Each row is a point on a tangle of strands that fork, close into loops and nearly touch. The rows are in no order.
Two points are linked if the straight distance between their rows is under 0.371. Some points are linked to none.
fakif: -.32  -.07  .01  -.02  .20  .12  -.34  -.06
fisol: .23  -.33  .10  .12  .11  .01  .48  -.19
rinaz: .14  -.16  .07  .08  .12  -.07  -.03  -.03
Nup: -.13  -.08  -.25  .23  -.30  .16  .22  -.27
Zugiz: -.21  .10  .29  -.43  -.03  .04  .28  .51
dor: .38  .25  .16  -.46  .38  -.31  .04  .29
Sovi: -.13  -.40  .04  -.06  .14  .17  .44  -.16
Fudip: .03  -.13  .20  .07  -.14  .09  .28  .14
nanod: .24  .22  .20  -.57  .46  -.24  .12  .30
kal: -.11  -.02  .26  -.20  .05  -.03  .00  .30
muzi: .58  .02  .12  .22  .07  -.33  -.17  .00
bikal: -.39  .03  -.22  .13  -.11  .23  -.31  -.14
tir: -.22  .01  -.25  .28  -.43  .23  .08  -.17
Sedi: -.05  -.35  .01  -.09  .37  -.01  .13  -.22
Fela: -.26  .05  -.21  .28  -.39  .28  -.04  -.03
Tez: -.03  -.23  .22  -.04  .01  .06  .31  .14
sutif: .07  .01  -.31  .32  -.34  .04  .14  -.40
Nal: .29  -.13  .22  .19  -.09  -.02  .31  .04
Fom: -.27  -.23  -.14  .01  .07  .20  .04  -.22
Dake: .05  -.02  .27  -.35  .18  -.13  .16  .30
Gevek: .04  -.03  -.36  .14  .13  -.13  -.24  -.59
Sut: -.43  -.05  -.04  .05  -.24  .33  -.13  .17
Sot: -.24  -.18  -.31  .03  .01  .08  .09  -.43
pude: -.32  -.01  -.07  .02  .31  .07  -.37  -.21
vas: -.02  .14  -.41  .34  -.29  .03  -.31  -.38
malim: .07  .01  .29  -.54  .41  -.23  .17  .28
Fep: -.31  .23  .12  -.01  .07  .01  -.62  .21
sen: -.34  -.03  -.12  .14  -.24  .28  -.14  .02
Beb: .48  .48  .13  -.17  -.07  -.28  -.12  .44
Gegag: .24  -.37  .16  .01  .24  -.07  .40  -.11
rem: .48  -.04  .27  .17  -.06  -.24  .20  .09
Sefu: .12  -.06  -.34  .20  .00  -.09  -.14  -.52
Gimu: -.16  .02  -.32  .10  .27  -.05  -.34  -.56
bes: .33  .06  -.26  .42  -.12  -.08  -.31  -.30
Rilo: .15  -.03  -.35  .28  -.17  -.08  .00  -.47
fosi: -.41  .02  .12  .02  -.34  .27  -.05  .38
zilop: -.31  .06  .25  -.04  -.36  .24  .10  .48
fupuz: -.09  -.33  .17  -.10  .14  .09  .36  .04
deda: -.22  .24  .25  -.39  -.16  .11  .22  .64
gufi: -.28  .03  -.27  .14  -.03  .14  -.33  -.28
diro: -.26  .23  .25  -.23  -.30  .10  .08  .60
nit: -.25  -.04  .07  -.01  .03  .11  -.23  .12
Gopu: .02  .35  .17  -.32  -.02  -.09  -.15  .47
Dafug: -.18  .11  -.39  .27  -.21  .06  -.35  -.38
kadi: -.05  .17  .20  -.24  .01  -.11  -.20  .37
Giv: .11  -.42  .14  -.13  .41  -.09  .27  -.17
masi: .38  .51  .13  -.32  -.01  -.08  .17  .59
zugu: .17  .48  .14  -.32  -.02  -.08  -.05  .55
Kega: .54  .38  .17  -.16  .05  -.37  -.09  .34
nuvup: .14  .15  -.27  .40  -.26  .01  -.43  -.20
zole: -.07  -.19  -.11  .18  -.13  .21  .33  -.22
Dud: -.30  -.09  -.39  .05  -.16  .03  -.01  -.48
posam: .36  -.08  .05  .18  .10  -.16  -.14  -.08
Zeve: .10  -.25  -.03  .18  -.04  .09  .42  -.25
livum: -.15  -.29  -.04  -.05  .24  .11  .05  -.20
monur: -.31  .02  -.21  .08  .35  .00  -.39  -.42
moroz: .63  .01  .24  .18  -.01  -.33  .07  .03
Lok: .47  .23  .20  -.27  .17  -.33  .08  .28

A tip is a point with one link. Name the tips that can be reached along the links from each point below, in the order of the rows.
Gopu: Beb, masi
rem: rinaz, Sovi
Fela: Zugiz, bes, nit, Dud

Name the points in between on the shortest way along the links from the first point to the second, in order.
moroz / rinaz: muzi, posam
livum / Dud: Fom, Sot
monur / zole: Gimu, Gevek, Sefu, Rilo, sutif, Nup
nanod / masi: malim, Dake, kal, kadi, Gopu, zugu
